Each row is a point on a landscape with many valleys, with its height.
From any point a ball takes the steepest step (drop divided by distance) to one of its 2 nearest points. It stops when none of these is lower. Distance is the straight distance between rows; heights are no part of it.
parul: [-73 -30  -9   4   9  12  27 -14 -43  -8 -59  33 -10  61   3 -34 -90  -7
  -4 -24  28 -36 -12 -21  10  -6 -51  47 -63  54 -49 -40 -54  -2  14]  height 431
luve: [-26  54 -33 -11   1  16  28 -47 -15  -1   8  -7 -62  -1 -39  39  58  -6
   2  25 -24  23  24  50 -22  39   0 -36  37 -31   3   0 -31 -14 -21]  height 374
demov: [-30 -11   2 -78  -6  33  10 -23 -13  -8 -39  27 -68  36  35 -17 -12  34
 -11  32 -46 -42 -23  15 -32 -13 -27 -12 -14   6  -9   6 -31   4  59]  height 483
bobed: [ 52  64 -34  43 -16 -11 -39  24  60  22 -39 -10  25 -58 -45  51 -56 -27
  45 -65 -38  60 -26  15 -33 -11 -12 -23  -5 -33  13   8   4   2 -72]  height 214
refo: [ 59  18 -39  13  32 -21  33 -11  33  42 -34 -34 -64 -47 -47 -18 -34 -29
  41 -43  -1  -8 -30   7 -38  51  14 -16  64 -38 -59 -16  13 -37 -32]  height 407
Tis: [ 66   8 -39 -47  34 -19 -19  11  -1  78   0 -32  -9   9   4  58  21   4
 -17   3  20  68   1  63   9 -36 -23  -7 -55 -35   9 -16  -3 -31  25]  height 156
rapu: [-23 -15  -6 -14  53 -14  14  45  -4 -39   2  -3  22  33  27 -13  36  27
   9 -25 -10  -3 -11 -64   8  21   2  -2 -36  37 -39  17 -24  43  16]  height 793
rit: [  0  42  56  43 -28 -61  -9 -24  16 -23  28 -40  13   6 -13  20  -8  26
   6  16  13  10   7  -1  -4 -45  -4  10  15  -2  44  18 -31 -48  -9]  height 125
ped: [  6 -21   0  17  -2 -32  31  28  28  22 -28  47  40  -4  35 -40 -32 -36
 -15  13   3 -44  -6 -30  -4  30  20  32 -48  19 -10 -36 -27  39  -8]  height 472
veti: [ 54  53 -51  17   2 -32 -62 -27  41   7 -24 -56 -53 -34 -32  30 -78 -22
  18 -10  19   2 -35  53 -78  -6  10 -16  15 -14  -6  21 -11  -6   8]  height 401
tisa: [ -36  -52  -44  -27   14  -26   -2   58  -36  -23   22   34   37   39
  -52  -60  -11   41   14  -49    7  -28  -20 -111   24   -4  -28   39
   17   71  -24    6  -10   77   20]  height 827
sot: [-15 -14 -20  58  32 -18  72   1 -30   3  13 -19 -13  -4 -25 -24  32 -16
  12  37   4 -20  20  65  16  46  17 -53  25 -40  -9 -17  14  35 -94]  height 643
gagor: [ 24  30  38 -17 -19 -23  10 -39  40  -3  -2 -28   6  -6  32  21  48  63
 -28   3   3  -4  -4  50  17  15  -9 -19  10 -39  -6  20 -56 -19  12]  height 541
Sanag: [ 56  36  19 -17 -34  60  -6  33  20  -2 -10   7  10 -82 -39  66  15 -44
  21  20   3  45  27 -23 -34 -30  -3   5 -33 -42  53   1  15  13   9]  height 208
fop: [  7  28   3 -10 -27   9  18  25  -1  -6 -38 -15 -64 -51 -58 -15  -2  -2
  37 -14 -25 -26 -18 -11 -57  32  16 -53  51  -8  26  18  20 -71   5]  height 406
mig: [-10 -13 -18 -55 -19  33  73 -15   7  -9 -41  20 -35  -9  34  14 -22  43
  12  33 -21 -53  -9 -13 -81  13 -15  36 -15   2  -1  36 -29  32  46]  height 509
sata: [ 70  41 -75 -44  37 -26 -35 -29  13  67 -25 -64 -42 -20 -54  45  34  -6
  24  27  33  31  -1  35   7 -18   2   8  -4 -27  -9  -4 -11 -21   8]  height 115
Tuk: [-16  55 -47  31 -38 -22 -49 -23 -10 -11  35  -3 -11  -8  15  20 -48 -15
   8  40 -35  28  30  72  43 -60  -1 -29 -49  16 -43 -28 -33 -45  46]  height 302
lil: [-32   8 -69 -28 -11  63   3  -2 -17  18 -22  -9 -56  15   4  51  -7  -2
  -8  15 -11  12   7  49 -61  37  19  18 -34  25 -22  16 -10 -28  53]  height 551
guv: [ -3 -58  71 -12  22  27 -15  -5 -30  17  63  40  10  57  16 -55  13   5
 -38  -6  56  42 -27 -37  39  -8 -16  -1  75 -32  17 -19  34  17 -22]  height 589
tovo: [ -4  60 -57  10 -20  14  -1 -29 -21  14 -20  -4 -55  19 -51  47 -39 -14
  18  -5  17  51  -4  42  14  15  12 -21  17  15 -22 -71 -17 -56 -11]  height 329
Gogag: [  1 -36   9   7  -3 -11 -44 -44  14   9  22  13  68  58   5  17  39  29
 -70 -25   8  28  28 -32  82   5 -12  24  37 -44 -19 -18   7  29 -10]  height 554
Zus: [ 29  -4  -6  -1  28 -16  33  26 -27  -9  47 -42 -69 -23 -27  14  48  27
   2 -18  20  45  -2  33  -8 -18 -14 -37  34   7 -25 -14  62 -44   8]  height 223
lor: [ -4  -2 -17 -12  12  14  60  22 -50   6  11  29 -57  39 -34 -12   1  40
  17   4  14  37 -28  47  -6  -1  -6 -30  44  55  -2 -11  53 -47   7]  height 262
miz: [-51 -43 -10 -64  13  41 -37 -67  -9 -21 -12   2 -38  71  25 -10  34  52
 -37 -15 -38 -35 -20 -14 -17  -1  -9   7  19 -21 -16  36 -56   9  63]  height 459
Gari: [-38  -5  50  49  34 -19   3 -39 -18 -29   6 -35 -15   2  32 -40  31 -25
 -11   1   7 -53  20  29  15  22  -8 -62  14 -17 -11 -17  19 -35 -52]  height 636
tif: [ 16 -61  16  -7  33  42 -10 -33  18 -18   3 -13  84 -14  53  15 109   2
 -32 -70   5  13  15 -49  43  27  19  18   8 -41 -28   5  27  43  -1]  height 693
Savoz: [  76  -23  -16  -41   13  -16  -17   54    3   -1   33   43   88    3
  -40  -13   12   25   11  -51   -4   30    3 -114   46  -12    5   43
   -1    2   16   -7  -38   77   33]  height 490
reluk: [-43  21  -4 -31  -9  49 -11 -16 -14 -27   3 -12 -24  45  37  27  34  79
 -18 -25 -21  33 -35  44  13   1   8 -20 -23  29 -29  26 -54 -39  53]  height 763
bebav: [-16  11   3  63 -10 -55   6  10  49  -6  22  33  32  -1 -14 -41 -32 -35
   2  35  12 -31 -17  19 -13 -21 -12  42 -49  87  -6 -14   0 -31   9]  height 193
Giliz: [-20  13 -41  61  25 -18  48 -26  12   4 -14   1 -10  20  33 -12  -3  -2
   2  21  -5 -16  14 105  16  46  12 -61  -5 -16 -31 -24  -1  -6 -52]  height 614
Sizur: [ 20  21  -8  42 -27 -94  -3  31  56  46  27  13   4 -31 -21 -24 -66 -14
  26   2 -10 -18 -38  35 -30 -36  13  22 -27  45  40 -15  23 -49  -9]  height 211
dek: [-34 -21  13  11  21   2  18  13 -11   4  50  21  -7  41  21  19  59   0
 -26  26  -4  45  13  17  10   3  16   6  11 -14   0   7  11  34  -6]  height 683
til: [ 14   4  -1 -81  27  35 -69  48 -26  55  38   2 -29  19  13   0  53   3
   4  -2   8  69 -25   7  -7 -11   8 -32  -6 -14  29  43  17 -18  47]  height 160
kidol: [ 61  32   0  58   9 -11   7  15  54  20 -20  24  48 -70 -25  -2 -35 -71
  50 -71 -34  23  -3  13 -40  16  -3   2 -21 -47  47 -11  24  -8 -95]  height 249
gim: [  8 -12  65  45 -25   2  54  -3 -46  -2  44 -11  -1 -70 -20 -13  -1  -4
  12   7  29 -22   3  25  28   7 -18 -10  72 -14  46 -22  35  16 -89]  height 212
Puve: [-52 -77 -57   0  31  22 -34  31 -53 -13  12  14  49  76 -29 -51 -35  41
  -4 -48 -11 -40 -14 -91  42  17 -21  -2  47  49 -23  19  41  62  25]  height 813
boz: [ 31  57  11 -13  10 -19  33  -6  16  24 -13  21  -9 -25 -43  19  53 -25
 -10  16  -4  20   8  42   3  36 -41 -16  18 -30  26 -17 -18 -37 -37]  height 332
tur: [ 61 -15  32 -49   9 -30   5  52  25  14  15  10  54   9  -8  -8  22  39
   9  12  -2  36 -12 -65  25 -17  13  40 -19 -16  41  47 -45  28  37]  height 468
fida: [ 45 -20 -28 -41  29 -15   3  17   0   2 -13  26  90  -8  11   4   9   0
 -11 -39  38  14  21 -84  59   3 -35  34 -26  12 -28 -28 -50  92  16]  height 510
kubun: [-23 -89  -5  47  12 -27  21  25   7 -33  -2  11   9  29  -1 -73 -35  16
 -24 -18  11 -66 -24 -34  -3   1   9  45 -38  65 -55 -16  33  17  30]  height 451
Fod: [ -2 -71 -20   9   3 -12 -10  10  27 -20  43   9  19  54   1 -38   8  43
 -52 -15  -2 -16 -16 -35  12   7  -1  47  18  51 -69  16  39   2  74]  height 486
naka: [  9 -43 -27  22   6 -37  11  30 -11 -30   9   2  80  20 -40 -16  19  47
  -2 -48  24 -40 -12 -84  25  17  22  54  20  69  -5   7  10  43   1]  height 821
vokez: [ 51   7  16  59 -44 -29  42  27  12  23  53  -7  22 -57 -14  18 -27  11
  27 -19 -25   8  -1  22 -14 -18  24  43  29 -18  54  -5  64   8 -92]  height 217
lurof: [ 52  -1  15 -30  40 -11 -51   4 -15  48  13  -8 -17   1 -39   7  46 -55
 -16  11  13  44  42  29  13 -16 -32  -5   2 -30  16 -14  66 -55 -12]  height 226
Dor: [ 33  14 -33  78 -33 -48   3  23  52  47  36  10  14 -26 -56 -10 -57 -16
  42  -6 -19   9 -19  55   0 -37   5  39   1  16  27 -19  74 -26 -76]  height 178
dodur: [-46 -52 -22  -8  -5 -25  37  13  -9  21 -57  61  24   6 -14 -67 -69 -21
  -2 -14  29 -64 -16 -70  -5   6 -23  57 -53  51 -15 -39 -53  48   0]  height 453
mutup: [ -4  14  13 -16 -45 -14 -48 -47 -19   2  25 -39 -49  24  19  15 -21   3
 -37  58  -6 -15  21  63   6 -23  29   4   5 -23  34  19 -41 -42  35]  height 24
pok: [ -5 -29  -5  28  23  -4  50  49 -24  12  51 -16   2  -4  11  -7  68  -4
  -5  20 -32   7  28  33  32  24  41 -13  31 -34  -5   2  59  22 -45]  height 666
lizu: [-45 -30  20 -35   5  24 -20 -71 -49   1  46  -7 -54  67  33 -17  54  10
 -39  10 -18  11  -5  17 -14 -19   8 -15  55 -29  19  31 -22 -22  29]  height 434
Komi: [ 40  70 -29 -27  16 -31 -55 -45   3  37 -15 -73   4 -23 -18  64  28  -2
  32   2  22  17  33  48  10  -3  -5 -16  -7 -30  28  17   2 -29 -41]  height 71
vedok: [ 41  70  -3  19 -20   2 -18  16  50  -4 -24 -13  23 -79 -27  64 -40 -29
  25 -16  13  20 -23  -4 -56 -32 -28  -1 -33  12  38   8  -8   6 -19]  height 179
sed: [ 74 -35  46   9  17  28   7  -6  42  12  -3 -17  72 -27  53   4  63 -11
 -29 -54  17  -1  30  -5  31  16  -5  47 -29 -49 -10  -1  51 -23 -21]  height 713
Fumot: [-12  26   3  14 -27  33 -60  -8  22  10 -22 -70  29 -18  32  79 -16  17
  -8 -16  -5  12  36  14   7  -9  17  23 -76 -64  -7  32 -39  13  11]  height 343
sodop: [-29 -18 -14 -28   6  30  47 -42 -46 -12  35  42 -74  55  27  -5 -10  60
   1  29  -3  28 -39  51 -26 -47 -52  -9  25  48  -4  -7  18  -3  32]  height 295
zefu: [-33  27 -30  46 -35 -16  34  19  24  -7  20  23 -44 -21 -44  -4   7 -34
   9  54 -43 -12   9  28 -34  10  36 -21  37   6   0 -19  34  16 -27]  height 323
migev: [ 37   6  -5 -43  15  11 -40  64 -18   9   7 -38 -62 -31 -20  20  29  24
  -4  -5   5  40 -21  21   1 -36  11 -55 -11 -10 -12   5  30 -40  62]  height 187
Pil: [ -32   24  -78  -27   47   44  -17   -8  -11   -4   17   21  -22   47
   11   -6    7  -24  -27   19  -40   40  -22   52  -24  -19  -39  -28
  -66   20  -31    4 -116  -32   75]  height 588
vobiv: [-18   5  34 -49 -18 -15 -26  -9 -28  -4 -25   5 -11  14   1  -3 -32  -1
   2  31  13 -15   9 -54 -18   5  10  20 -21  23  25  23 -44  -6  38]  height 96
Firo: [ 31  40   0  41   0   3 -64 -22   9  36   3 -62   2 -68 -45  21 -22 -62
  40 -42 -28  10  35   2   9  -5 -12  -8  58 -73  19  22  68 -29 -87]  height 152
daguv: [-40  -4 -39 -24   1  26  13 -69 -33  17  43  23 -92  30 -20  -5  76  -7
 -28  24 -41  29   7  83 -12   9  -4 -35  54 -25   4   8 -10 -30  12]  height 409
feza: [  14   -2   17   34   26    7   36   23  -53    6  -16  -25   72  -24
  -25   -8   14  -19   49   10   67    3    2   30   11   57   24    4
   -5    4   54    7   27   12 -109]  height 304
nuzef: [-44  21 -62  13  22  39   3  15 -10 -37  -2 -15 -29   6  -1  24   0  -5
  -1   3 -17  37  -7  39 -39  -4 -13   1 -76  44 -58  25 -47 -49  81]  height 568
Bil: [-63  38  11   5 -20 -39 -18  11 -24 -18 -34 -22 -31 -17  -4  -6 -49  26
  70 -14 -20 -44 -23 -33 -43 -12  23 -31 -15  71  31  16  -4 -45  -7]  height 448
nobe: [ -10  -34   38   -4    1   12    4   -8    3  -56  -14   52   44   10
  -26  -47   43   29  -19  -28    8  -28  -37 -107   27    5  -11  -22
   69   36   10  -13   16   47  -19]  height 328
Gav: [ -6  21  -8 -37 -28 -28   0 -11 -47   6  -4   4 -55  45  -5   7 -69   2
  -5  51  -1   3   8  26 -20 -16  11   9 -36  12  30   3 -85 -27  53]  height 67
lazo: [ 14  -7  46  -8  -4  18  42 -58  19  -1 -16  -1  -7 -18  48   0  27  24
 -32 -21  43 -34   2  45 -24  56 -18   6  29 -23  -1   8   5 -28 -20]  height 499
zalig: [-30  23 -16 -61   5  39  31 -18 -55  20 -25  24 -19  19  73  41  15  45
   2   3  23  16  -8  29  10  23 -13 -32  -7  39  -6 -36 -20  40 -24]  height 273
Fumik: [ 46  11  13  47  16  22  23   8   9   3  -8 -16  70 -62  10  -1   4 -62
  51 -35   1  -1  25  16   5  35  20   2  -5 -44  43   5  42  23 -97]  height 277
goko: [-75 -20 -18  19   9  11  17 -50 -12 -77  19  40 -44  36  24 -40   6  -1
  11  51 -56 -28  10   7 -28 -46 -26 -12 -13  32 -46  14 -19  -9  55]  height 382
Revin: [-10  27  74  47 -40 -49  14 -43  10  -6  16 -22  35 -17  12  -4 -11   4
  -3  -3  19 -22   0   1  35  -1  -1  -4  60  -9  35  -6  -7 -10 -84]  height 170
lasus: [-27 -24 -15   1  15  13  27  40  -8  15 -64  26  -1   4  45 -27 -70 -15
  10   6   8 -66 -25   6 -29  31  -6  11 -67  57 -39 -18  23   5   2]  height 491
midon: [-18 -31  52  17   2  54  54  12  -7 -50  -3  23  56  -4  -4 -41  77  39
 -16 -20  10 -10 -37 -43  47  44   8  -9  55   7   0   0  14  44 -58]  height 291
vod: [ -4   5  50  29  14 -11  -6  -4  50 -42  10  -1  -2 -11  41 -25  51 -21
 -37   1 -12 -32  -3   8   9  -2 -16 -41 -11 -10 -36 -32  29  -4  -3]  height 657
boda: [-82  -8  -7 -28  24  30 -11   4 -31 -38  -3  -2   4  67  42  -8  14  53
  14 -15 -37   6 -19 -33  18  -4  -5 -10  -7  49 -50  37  -9   6  29]  height 781
vonu: [-22  -4   6  -3  16 -10 -46 -18  27  22  73  22  39  59   5  15  61 -29
 -27  57 -12  51  29  11  34 -46 -29  50 -18  -6  12  30  13  30  -4]  height 696
Giluf: [-14  -3  -8 -29  16  -8 -15   4   3  13  13  22 -18  20  60  -4 -19  -3
 -51   8   9  19  -5  19  24 -35 -40 -24 -50  34 -54 -51 -30  -1  49]  height 219
nited: [ 38  41 -42  -5   1 -12  10 -15  30   8 -27 -34 -94 -30 -73 -12  -2  -9
  23 -10 -19  10 -24  25 -19   7  12 -52  45 -23 -45 -27 -10 -66  23]  height 373
luk: [-12  22  36  10 -26 -40   0  21   7  -5 -12   1 -23 -56   4 -31 -30  -8
  44 -30 -14 -41 -29 -23 -41   3  31 -50  35  23  45   0  48 -47 -30]  height 428
zogez: [-15 -12  42  11 -69 -29 -20   8  46  -2  -4  49  60 -21 -27 -17 -10 -13
 -11   6 -22 -37   4 -97  21  -1  39  42  35   1  31 -15 -16  24   2]  height 380
zagu: [ 31  -9 -24   0  11  30  52  49   1  32 -66  40  -4 -29  32  -7 -34 -29
  10 -12  16 -14 -14  16 -41  58  14 -31 -26   6 -10 -30  26 -10 -12]  height 471
sunez: [-41  11  16  -7 -36  35 -50   0  23 -31  -8 -46  20   5  21  35  22  81
 -41 -21  -2   2 -20 -22  44 -10  14  -3   1   8 -45  32 -37 -11  66]  height 741
Rizod: [-87 -11 -28 -15  13  26  14 -27 -33 -51 -20   9 -33  39  14 -33 -39 -23
  21   0 -30 -48   2  -7 -14 -49 -70  42 -54  59 -70   7 -39  -1  56]  height 408
zusot: [ 53  18  -6  13   9 -18 -13  -8  24  40  26 -55 -22 -46 -41  29  25 -29
  18  -1   6   8  37  25  10 -18 -24  13  33 -33  -7  -8  93 -28 -50]  height 192
nepiv: [ 54  23  16 -12 -32  39 -38  -9  33  14 -36 -19  24 -81  35  20 -86  -9
  37  -8  25  -1   6  18 -20 -22  40  10 -17 -73  59  63 -72  38  23]  height 283
Surek: [-16 -46  52  17  -8 -49 -13  -6  30 -37  -9  50  21  10 -38 -71  17 -22
 -31   0   5 -60 -12 -79   3  -3   7  10  28  25  16 -38  14  11   5]  height 357
lata: [ 54  36  30 -38 -35  31 -14 -14  14  25 -31  14  54 -52  27  31  -3 -54
  41  19  10  40  59 -29  17 -29   1  12 -30 -48  70   8 -10  25 -19]  height 229
gub: [-27  37 -11   4 -19   2   6 -40  18  22   2 -21  -9  23  72  19  25  41
 -23   2 -30  -7  15  86  30  41  24 -36   7 -28 -30  -3 -22 -17  -7]  height 579
sulab: [  1  27 -25  36 -55 -17  28  18  59  23  34   8 -11 -22   3  34 -17 -17
 -13  65 -53  -7  23  38 -35   9  23  23  -1 -40  16  23   3  48  -1]  height 290
duli: [-25   4 -61 -43  -2  63  59  -1 -36  13 -66  12 -62   8  12  44 -21  21
  38  15 -33 -26  -6  29 -71  39   5  10   2   1   2  10  23   5   9]  height 534
vez: [-19 -26  23 -91  -1  25 -54   5 -26  10   1  31 -19  44   8 -38 -26  17
 -14   6   9   0 -12 -77   7 -23 -24   9   7  15  -2  24 -33  28  68]  height 119
dob: [ 17 -23  35 -29 -58   7 -41  26  23  -8   6  12  41 -45  -9   4 -17 -42
  -8  31 -17 -13  35 -98  26 -28  24  53 -17 -31  23  17 -20  58  57]  height 397
bebip: [-21 -58  53 -13  51  30  23  -2 -52 -22   1  35 -16  51  -5 -67   9 -14
 -21  15  51  15 -27   1  14   1 -26 -37   1 -16  21 -28  18  28 -40]  height 601
sal: [-15 -36  26  11 -13 -26 -14  34   8 -25  10  -6   4 -11   4 -29 -49 -22
 -10 -32  23 -39   3 -74 -17 -10  -6  53 -56  49 -52 -24  11  -1  44]  height 423
Teni: [-45  -3 -19  17  -4 -30  50 -22   2 -29  -3  38 -61  19 -11 -35  10  -7
   9  63 -47 -42  11  28 -54   1   8 -25  19  14  11   9   7 -12   8]  height 352
ras: [ 15  58 -37  23  -2  -6 -58  -1  15  13  -5 -68 -15 -27   8  60 -72 -11
  21 -10  -5  16  18  43 -33  -9  28 -12 -53 -58  12  22 -44   2  -2]  height 372
dube: [-14   0  33 -75  21  26 -46  54 -45  19  21  41 -24  34  29 -32   9 -11
  -3  15  -9  29 -10 -39   5 -10  -3 -37  12  13  22   9  21  -1  29]  height 140
saruz: [ 48  15   5  44 -67 -16  16  23  74  32  31  -4  39 -28   0  25 -39  22
   4  22 -60  -1   6  11 -34 -26  24  81 -23 -38  46  43  28  29 -44]  height 257
semu: [ 49   0 -40  33  34   1  86  16   5  22 -34  -7 -28 -38 -17   9 -11 -14
  17 -37  23  10 -17  28 -49  64  -1 -27  19 -19 -11 -24   4 -19 -41]  height 442
bemoz: [   2  -46  -20  -20  -62  -20  -45   56   -9    1    1  -20   49  -35
  -40   -6  -27   21  -25  -30  -18  -27   25 -113   50  -10   35   24
   22  -13   -5   28  -42   53   78]  height 416
Teb: [ 18 -28  71   5  20   0  78   4 -39 -37  56  17   9 -36  10 -35  71  12
   4  -3  11   7  -1 -15  27   1 -10 -17  59 -24  30 -12   2  41 -62]  height 248
feva: [  1 -34  12  29  28 -29  -2  54  -9 -14  20  13 -29  13  -1 -11 -37 -66
 -12  14   7   5  15 -20 -37 -21   8   2 -66  25  -9 -36  26 -24  41]  height 405
vesun: [ 27 -36  39  55   7 -15  38  44  -7 -16  16  12 -18 -10 -11  -9 -20 -29
 -22  -6  27  10  -1  13  -2 -20  10  -9 -35  -8   4 -73  50   1 -27]  height 385
turi: [ 18 -60 -13  28 -10 -12  -8  -8  49 -21  40  36  43  50 -26 -11  32  31
 -80 -11  12 -24   3 -18  35  23 -14  42  50  -5 -42 -17  22  49  33]  height 520
dis: [-90 -60 -28  21  34  42  -9  -9 -47 -44  -6 -15  29  87   4 -16  -6  68
  -2 -46 -16 -13 -38 -72  42   2  -9  -2  45  49 -55  27  20   7  28]  height 796
Sava: [-21  -4   4 -18  25  47  28  22 -53  -7 -66  -5 -32 -20 -15 -18  39 -30
  47  -9 -30 -28  11 -28 -24  52  14 -52  50  -8  23  22  45 -43 -35]  height 430
lopud: [ 53 -53  10 -50 -15 -15  11  24  -9  -2 -17  -4  53 -17  24 -23   5  37
  11 -22  -2   1  13 -98  40   4  60   4  29 -21  16  35 -25  28  67]  height 443
Bos: [-14  62 -65 -47   1  32   1 -20 -40  22 -41  -5 -34  -3   7  74 -17   0
  14  10  31  33 -11  29   0  21 -10 -35  -8  52 -10 -60 -12   9 -26]  height 298
Nima: [ 16   2  18  52  -2  -2  57 -29  20   0 -10 -10 -16 -22   7 -13 -18  -3
   9 -19  33 -38 -12  45 -68  64   2   4  32   2  16  28  28 -27 -54]  height 464
zoko: [-49 -24  32   4  46  24  25 -23 -52 -28 -43  20 -33  40 -17 -70  20 -14
  -5  19   7 -32 -14  46  23  29 -24 -81   7 -17   5 -26   2 -13 -64]  height 615
vobad: [ 26  75 -10  11  -9  13 -90 -55   6  20 -16 -58  -5 -31 -47  64 -25 -55
  28 -17  26  26  14  27 -17   0 -14   6  39 -39  32  17  21 -39 -54]  height 116
Bim: [ 67   0  30 -38  25 -12 -17  28  19  54   9  -2  21  21 -18  -7  45 -13
 -11  36 -13  35  29  27  13 -16 -22  34 -19 -44  47  50  36 -51   8]  height 256
fud: [ -1   9   3  29   6  -3  18  23 -46  19 -16   8 -44   5 -49  15 -41 -38
  16  -3  29  44  18   6   5  11  21 -33   6 -13  11 -64  15 -37 -32]  height 359
mavev: [ 52  44 -23  13   6 -47  -1  11  47  33  11 -10 -12   2 -61  15   9 -30
   3  57 -26  20  26  50  -9 -14 -16  13 -19 -37  39  14  -6 -45  -3]  height 293
Tisu: [-19 -29  59  10   5 -16 -32 -22 -26 -10   3   4  46  53  15 -13  16 -26
 -33   8  32  12  14 -53  57 -10   3   7  39 -21  13 -21  10   4 -24]  height 574
pirit: [ 57   7  43 -13 -60  31  18 -17  26 -15 -12 -17  47 -78  29  15 -44 -32
  61 -28  14  30  22 -32 -12 -20  55  13  11 -37  79  39 -27  29  19]  height 255
gaz: [ 35  -5  16 -20 -14  28 -40   2   8   4 -28 -54  27 -56  33  38 -31  46
  12  -2  51 -14  20  -6  22 -24  43  36 -40 -73  14  48 -82  45  44]  height 311
rido: [-30  -6 -29 -23  36  15  20 -21 -31  11  -6  44 -20  43  54 -15  -8   0
 -18  41  19  14 -20  51  29 -16 -34 -58 -25  35 -20 -67 -25  47 -16]  height 247
sibu: [  2  10  28  13 -34 -55 -43 -28  18  -7  19 -72  16  18   2   4 -13  48
 -15  50   9 -29   8  -3  18 -43  30  36  19  -4  21  51 -60  -9  46]  height 78
lekuf: [ -8   5  14  13 -19  -7 -26   2  34 -12  47 -24  43  17  10  40  23  17
 -26  31   3  16  29  -4  25 -40 -17  81 -34  24 -10  25  20  16  20]  height 708
nupu: [-27  41 -13  39 -16  -5  -6 -42  -7 -36  28  71  -3  16   7 -14  -5 -16
  -2  59  -7  26   2  67  37 -38 -24 -35   1  49 -30 -43 -21 -39  19]  height 261
Vona: [-25  13  -1  -2 -26   2 -44  24  31 -23  16 -51  70  -4  12  35  23  54
 -23 -18  14  -9  -3 -53  39  -8  -9  58 -18  47 -55  40  -7  29  39]  height 723
togip: [-30 -25   1 -66 -10  81  -4  22 -51  -7 -68  16 -30 -31  48  15   5 -14
  37  -5 -30 -34  12 -43 -28  20  24 -42   6   6  11  20  64  -1  15]  height 447
Nam: [ 10  34  -9  35  -1 -27   2 -13  22 -10 -12 -28 -16 -16  24  20 -72   5
  26 -38  19 -23 -22  42 -79  31   5  -3  -5  34  -1  28  11 -20 -11]  height 433
zizu: [-67   9  28  46 -23  -7 -16 -39   3 -35  -7  59  23  33 -14 -42 -31 -14
 -12  43  30 -18  -3   9  32  -9 -24  12 -10  80 -18 -31 -24 -15   3]  height 225
leku: [ 26   9   6 -41  13  -8 -26  10   2  55 -13  14  12   1  61  39   4 -13
 -35   2  23  29  11  33  23 -11 -14 -11 -55 -12 -17 -34   5   7   4]  height 190
mebar: [ 13 -21  17  33  28 -41  29  17  -5 -55  17 -15  62   2   5  -3  25  21
  14 -25  14 -23  13 -72   5   6  31  36 -36  15  -8 -13  -5  47 -25]  height 806
tenuz: [-41 -29  36  12  31  35 -38  -7  30 -40  22   6  32  11  38   1 100 -30
 -55 -27 -22   9   8 -40  25   8   2 -23 -10 -36 -43 -13  30  34   0]  height 676

Two balls start at each pair of points below. Name the first point that both come to, or write -.
kubun / dodur => -
tenuz / lizu => Komi
boz / Nima => -
Giliz / lor => -

Where does a ball stop that starts at each point below?
Savoz => mutup
tif => Komi
sodop => mutup
turi => Komi
luve => Komi
